A landscape with many peaks, sampled at points; each row gives a point and its height.
A climber steps from a point to whichever of its 2 nearest points has the largest rise for the distance, and stops where none of them is higher. Distance is the straight distance between rows; heights are no part of it.
K622 (h 638): [118 133 133  91 130 148 156  96 124  99  86 113  80 172 162 135 131 137
 137  83 136 140  95 113 144 136  98 130  96 131  84  69 120 113]
K374 (h 511): [155  98 130 118 134 125 121  95  93  98 106 125  73 167 136 118 148 122
 134  84 104 159 100 130 119 128 121 154 145 135 108 127 145 118]
K816 (h 449): [ 68 164 129 125  80 126 118 108 151 129 120  63 139  90  99 181 126  93
 157 102  76  71 124 140 127 144  91  75 106 161 153 154 161  77]
K689 (h 373): [ 48 146 113 124  38 129 124 123 141 157 122 145 132  93 133 143  90 128
 112 144  87 129 144  99  86  96 140 104 119 130 154 134  82 122]
K281 (h 629): [103 208 101  84 124 127 179 105 139 101 104 102 133 188 150 187 100 159
 137 109 145 153 131 106 151 157 117  84 125 142 109  99 134 119]
K438 (h 604): [172 117 141 110 124 140 163  98 132 131  94 125 158 132 110 152 157 145
 138 100 132 144  89 139 143 148  96 115  78 138 112  40 133 162]
K240 (h 54): [ 76 125 134 124 137 100 157 143 112 141 137 182 113 100 163  81  97 146
 115 166 156 160 140  96 124  87 163 149 131  86 137 108  81 139]
K648 (h 484): [152 126 107 123 100  98 151 112 115 148 121 140 140 134 120 148 122 141
 118 132 119 168 134 103 129 123 154 118 139  94 155 130 121 159]
K40 (h 556): [114 125 127  95  89 164 121 105 134 134  82 118 105 153 166 123 124 142
 139 101 111 139  86  95 112 123  78 149 103 115 103  64  74 112]
K37 (h 332): [190 106 112 117 252 108 118 139 113 147 157 150  90 170 149  63 134 143
 167 149 199 158 116 133 152 122 172 151 186  89 123 141 156 163]
K990 (h 487): [128 152 121 116  87 169  96 129 152 165 114 125 139 141 158 117 113 161
 133 136 109 137 108  84  89 124  85 151 122 101 141  91  65 109]
K777 (h 411): [133  77 129 115 101 146 101  85 131 122  99  70  95 136 138 147 140  80
 154  73  92  85  90 138 136 144  88 141 122 122 139 154 150 122]
K977 (h 460): [191 128 140 145 160 119 128 144 122 142 131 154 169 128 112 116 159 161
 118 131 141 148 123 130 133 136 113 127 129 134 103  88 119 135]
K836 (h 459): [182  96 126 116 174 111 126 118  82 101 122 151  66 171 143  79 147 134
 139 111 136 188 110 123 115 114 152 163 174 129 102 127 159 132]
K605 (h 259): [189  81 144 103 174 132 146 111 144 151 122 134 156 161 149 125 144 149
 159 130 213 117 114 173 158 153 142 126 118 101 114 103 122 223]
K719 (h 365): [194 104 139 130 172 148 124  90 125  95 108  90 148 139  87 168 175 106
 155  80 130 108 114 165 153 163 113 135 111 161 100 139 188 141]
K387 (h 71): [109 111 125 142 117 105 130 123 110 156 135 185 113  77 130  81 109 138
 113 169 127 169 127  93 110  91 158 144 131  85 166 127  82 128]
K371 (h 591): [ 90 123 164 118 116 157 155 130 164 124 121 107 165 113 128 155 132 114
 115 102 145  62 138 151 161 132  95 103  68 133 118 104 137 140]
K11 (h 210): [158 120 141 145 180 133  90 161 128 184 165 168 156 101 119  69 142 146
 129 169 153 136 119 125 116 132 122 156 122  82 175 119 104 128]
K562 (h 269): [170  71 145 141 190 127 115 131 118 113 143 136 122 150 118 115 161 119
 145 115 179  97 136 171 156 133 148 153 140 129  87 147 150 179]
K56 (h 116): [ 94 136 116 175  87 109 105 127 117 138 142 177  92  62  88  97  91 115
 106 199  90 167 146 110  80  81 189 132 154 153 180 165  97  91]
K509 (h 220): [210  84 134 114 199 136 123  96 128 115 126 125 136 175 121 138 163 133
 170 107 192 111 114 184 155 148 146 138 132 138  80 131 162 211]
K235 (h 289): [216 111 162 139 186 171 128  94 150 100 114 112 188 135  95 166 166 128
 164 109 174  98 101 193 159 173  95 127  94 171  85 103 182 160]
K174 (h 146): [137 165 133 126 137 180 103 171 167 157 166 124 192 125 148 124 122 137
 106 168 138 102 157 132 114 136 104 119 123  93 158 158 106 137]
K515 (h 522): [188 100 151 125 151 115 152 129 118 138 116 153 168 123 115 126 163 158
 135 108 156 144 113 150 151 138 118 124  99 143 100  61 130 172]
K3 (h 605): [ 80 125 123 141  95 135 107 162 149 161 164 136 134  68 143 114 104  88
  99 177  95  97 159 130 105 104 150 107 139  99 178 202 115 143]
K268 (h 455): [165  87 123 124 108 135  98  93 112 119 108  85 101 141 117 140 148  97
 149  86  75 125  96 132 119 147 110 152 144 135 136 148 156 117]
K879 (h 528): [ 67 186 119 122  78 144  91 123 147 121 130  71 122 120 108 169 119 109
 147 107  74  75 120 131 102 163  91 109 114 188 147 155 128  49]
K250 (h 172): [150 135 145 138 150 157 107 171 156 176 167 142 191 105 131  98 136 149
 118 170 154 111 142 135 111 131 114 132 119  82 165 134 105 150]
K946 (h 385): [128 121 140 143 183 110 146 150 106  76 137 136  85 160 138 107 137 128
 122 111 155 137 140 146 162 112 140 156 151 149  56 123 150 108]
K402 (h 252): [172  99 137 131 209 134  94 148 111 171 153 164 116 128 144  48 148 147
 144 159 170 135 101 131 126 133 121 166 134  87 149 120 100 142]
K408 (h 290): [174  89 137  96 125 142 156 103 146 154 119 121 166 148 146 149 135 127
 146 124 177 112 121 146 159 156 134 113 104  78 141 104 118 212]
K498 (h 377): [123  82 154 119  77 169 108 133 165 179 142  92 182  89 149 134 121 103
 132 140 111  62 117 141 119 135  88 131 103  91 168 124 104 161]
K671 (h 606): [178 123 136 106 110 150 138  87 128 131  78 109 147 130 107 153 155 148
 154  90  93 169  77 120 118 141  84 127  83 138 109  35 125 137]
K847 (h 608): [111 180 110 125  87 162  76 118 139 130 120  76 120 156 123 156 119 133
 142 113  77 107 114 107  86 160  84 141 135 169 137 138 103  53]
K41 (h 88): [178 124 122 134 147 161  83 136 134 139 136 105 136 153 134 123 142 115
 132 134 127 117 115 126 118 158 104 152 155  99 154 163 129 124]
K668 (h 360): [156 149 116 133 170  72 177 159 100 113 131 167 121 141 135 102 130 177
 123 140 147 201 129 106 150 106 169 119 172 148  78  76 148 119]
K88 (h 517): [105 161  95 118  87  71 175 114 113 127 120 143 130 134 121 158  98 153
 114 135 114 182 150  98 127 111 176 102 138 120 145 126 123 148]
K514 (h 400): [210  90 123  96 231 106 111 122  82 131 143 166  74 170 150  54 161 155
 161 122 152 198  86 125 118 118 158 151 190 111 122 118 172 155]
K881 (h 532): [ 58 110 134 121  95 118 135 121 115  91 110 122  55 137 158 116 104 105
 117 107 121 108 131 116 144 107 126 152 116 134 104 139 107 102]
K26 (h 35): [110 113 145 128 164  97 161 159 120 138 142 169 135 118 155  89 124 154
 122 152 173 139 135 127 150 105 152 136 126 101 108  97 103 158]
K456 (h 421): [ 56 153 125 123  53 132 141 126 146 142 116 116 135  95 129 161 107 128
 117 122  93 105 134 111 105 114 109  96  92 138 139 121 104 108]
K475 (h 420): [153 117 143 124 168 144 135  95 137  82 111  89 125 153 108 172 149 100
 144  79 157  90 127 160 174 154 119 124 109 139  97 147 191 141]
K791 (h 575): [ 91 112 134  92 118 137 141 110 124  92 102 113  63 181 179 125 116 114
 138  84 143 109 115 117 159 126 115 155 115 120  94 132 117 116]
K352 (h 240): [121 158 126 144 148 132 138 141 136  99 134 100 153 144 115 168 128 114
 110 121 131 102 166 138 148 149 122 111 130 150 122 166 157 109]
K694 (h 395): [188 145 128 167 186 119 127 163 107 109 138 147 149 137  96 120 161 147
 110 136 137 148 147 137 132 141 125 127 162 155  96 125 149 111]
K579 (h 536): [127 153 106 148  91 132  94 136 122 129 130 115 113 137 115 131 117 132
 118 144  88 130 129 114  89 132 113 142 154 141 154 154 109  75]
K85 (h 164): [112 132 103 164  84  82 139 122 100 108 132 130 107 106  73 152 118 106
 110 138  84 145 146 127 114 120 170 106 149 182 146 173 148  99]
K154 (h 286): [168 130 113 171 169  89 125 159 102 142 148 173 132 106  80  93 141 131
 109 173 123 170 148 121 125 121 169 138 167 118 164 151 151 131]
K91 (h 399): [121  77 155 115 112 167 108 100 158 126 111  70 121 117 132 148 149  73
 159  82 121  49 101 165 156 144  89 132 100 132 122 137 146 135]
K721 (h 275): [ 78 173 111 132 117 127 134 155 136 106 148 114 129 147 145 153 105 120
  99 137 129 111 166 127 135 137 136 112 139 131 123 177 126 104]
K976 (h 323): [141  81 145  96  93 153 139 109 163 167 123 102 177 123 155 153 128 111
 136 125 155  78 119 148 149 144 110 116  95  79 157 116 112 203]
K327 (h 294): [159 122 119 116 221 121 119 146 121 156 156 153 102 158 168  70 126 150
 146 163 196 143 121 116 147 122 147 151 167  71 145 140 131 145]
K411 (h 195): [121 127 125 173 125  90 145 143 115 105 134 133 130 107  79 145 139 111
 105 120 106 120 155 146 141 122 140 120 133 168 118 157 164 108]
K17 (h 501): [ 92 151 150 121  95 144 158 131 155 133 119 118 174 113 120 154 125 140
 111 112 122 105 131 126 131 129  92 102  70 133 117  80 114 125]
K711 (h 112): [168 155 121 132 137 190  79 144 158 145 139 102 158 146 145 130 124 130
 128 155 123 115 130 117 111 167  83 155 149 104 159 154 104 108]
K807 (h 394): [142 152 111 148 144  64 161 143  93  88 119 169 106 144 107 112 123 158
 116 123 118 193 142 109 134 109 164 129 168 180  83  92 160  97]
K241 (h 516): [ 39 134 138 127  74 134 138 162 146 140 158 132 161  63 149 135  98  99
  85 147 110  85 174 145 110  96 159  82 102 119 144 189 132 144]
K641 (h 92): [112 132 115 168 100 106  97 122 112 155 134 187 110  70  96  83 108 136
 118 183 100 186 128  86  71  87 164 151 140 119 181 125  91  97]
K608 (h 439): [128 150 125 142 155 101 149 138  99  74 116 136  88 157 118 127 139 151
 120  99 128 164 127 122 137 126 125 134 139 179  71  95 152  76]
K871 (h 538): [ 77 118 131 138  84 150  92 162 151 173 158 152 162  55 140  96 106 112
 104 180  98 107 146 112  84  97 134 123 122  88 190 166  93 137]
K899 (h 566): [ 90 199  91  92 111 103 185 128 133 115 124 123 141 170 159 171  91 160
 120 133 146 177 151 101 145 131 159  90 132 114 117 111 129 145]
K786 (h 339): [144  90 138 156 191  97 130 151 100  82 143 145  93 145 103 101 159 120
 128 108 149 126 153 156 153 116 157 162 153 160  66 137 167 132]
K122 (h 303): [ 53 179 101 109 101 123 135 151 125 105 141 133 102 147 169 133  82 134
 114 148 132 136 165 104 124 114 154 131 142 126 123 172  92 103]
K861 (h 477): [ 58 113 133 158  82 107 118 122 109  94 122 138  61  98 116 122 102 101
 106 121  91 116 137 127 111 100 142 146 131 178 118 155 111  63]
K125 (h 337): [199 138 104 157 169 106 115 138  93 107 135 146 131 152  86 111 156 138
 118 142 112 174 137 117 119 147 145 134 189 145 143 146 171 116]
K354 (h 331): [ 34 171 108 126  72 117 127 138 126 123 139 158 101 103 145 120  70 137
 108 170 115 153 158  95  91  92 171 125 133 125 139 161  79 103]
K391 (h 375): [ 70 134 126 127  54 126 127 116 149 153 121  92 145  76 112 168 114  95
 129 116  79  86 125 132 122 123 106  86 108 141 161 137 133 105]
K415 (h 138): [ 94 145 112 177  67  95 114 138 111 124 147 155 110  69  81 134 103 108
 101 175  79 149 153 132  93  93 182 110 152 175 167 177 113  97]
K968 (h 717): [124 170 122  86 127 129 175  91 124  98  82 102 100 178 138 165 127 143
 144  84 137 154 106 111 154 150 110  98  95 147  93  60 150 114]
K332 (h 445): [ 90 114 147 121  67 165 101 160 173 189 152 111 200  62 144 130 117 109
 113 157  94  74 140 134  89 115 100 110 106  97 173 134 104 152]
K769 (h 494): [115 111 155 128 144 142 140 116 159 112 130  90 152 122 117 170 148  87
 139  94 159  51 137 167 175 144 103 106  85 137 106 143 167 143]

Call two points neighbours if one is among the 2 nearest of the other. Go from one point of each pair to the other, from neighbour to neighbour, staying as high as possible. Name the lowest point that can't be avoided.
K456 and K968 | K85
K374 and K371 | K91
K608 and K3 | K509
K456 and K847 | K391
K968 and K671 | K40

For each start below, name the point where the climber stops.
K881 | K968
K174 | K374
K240 | K456
K327 | K374
K990 | K968
K719 | K371
K976 | K3
K125 | K671
K648 | K968
K391 | K847
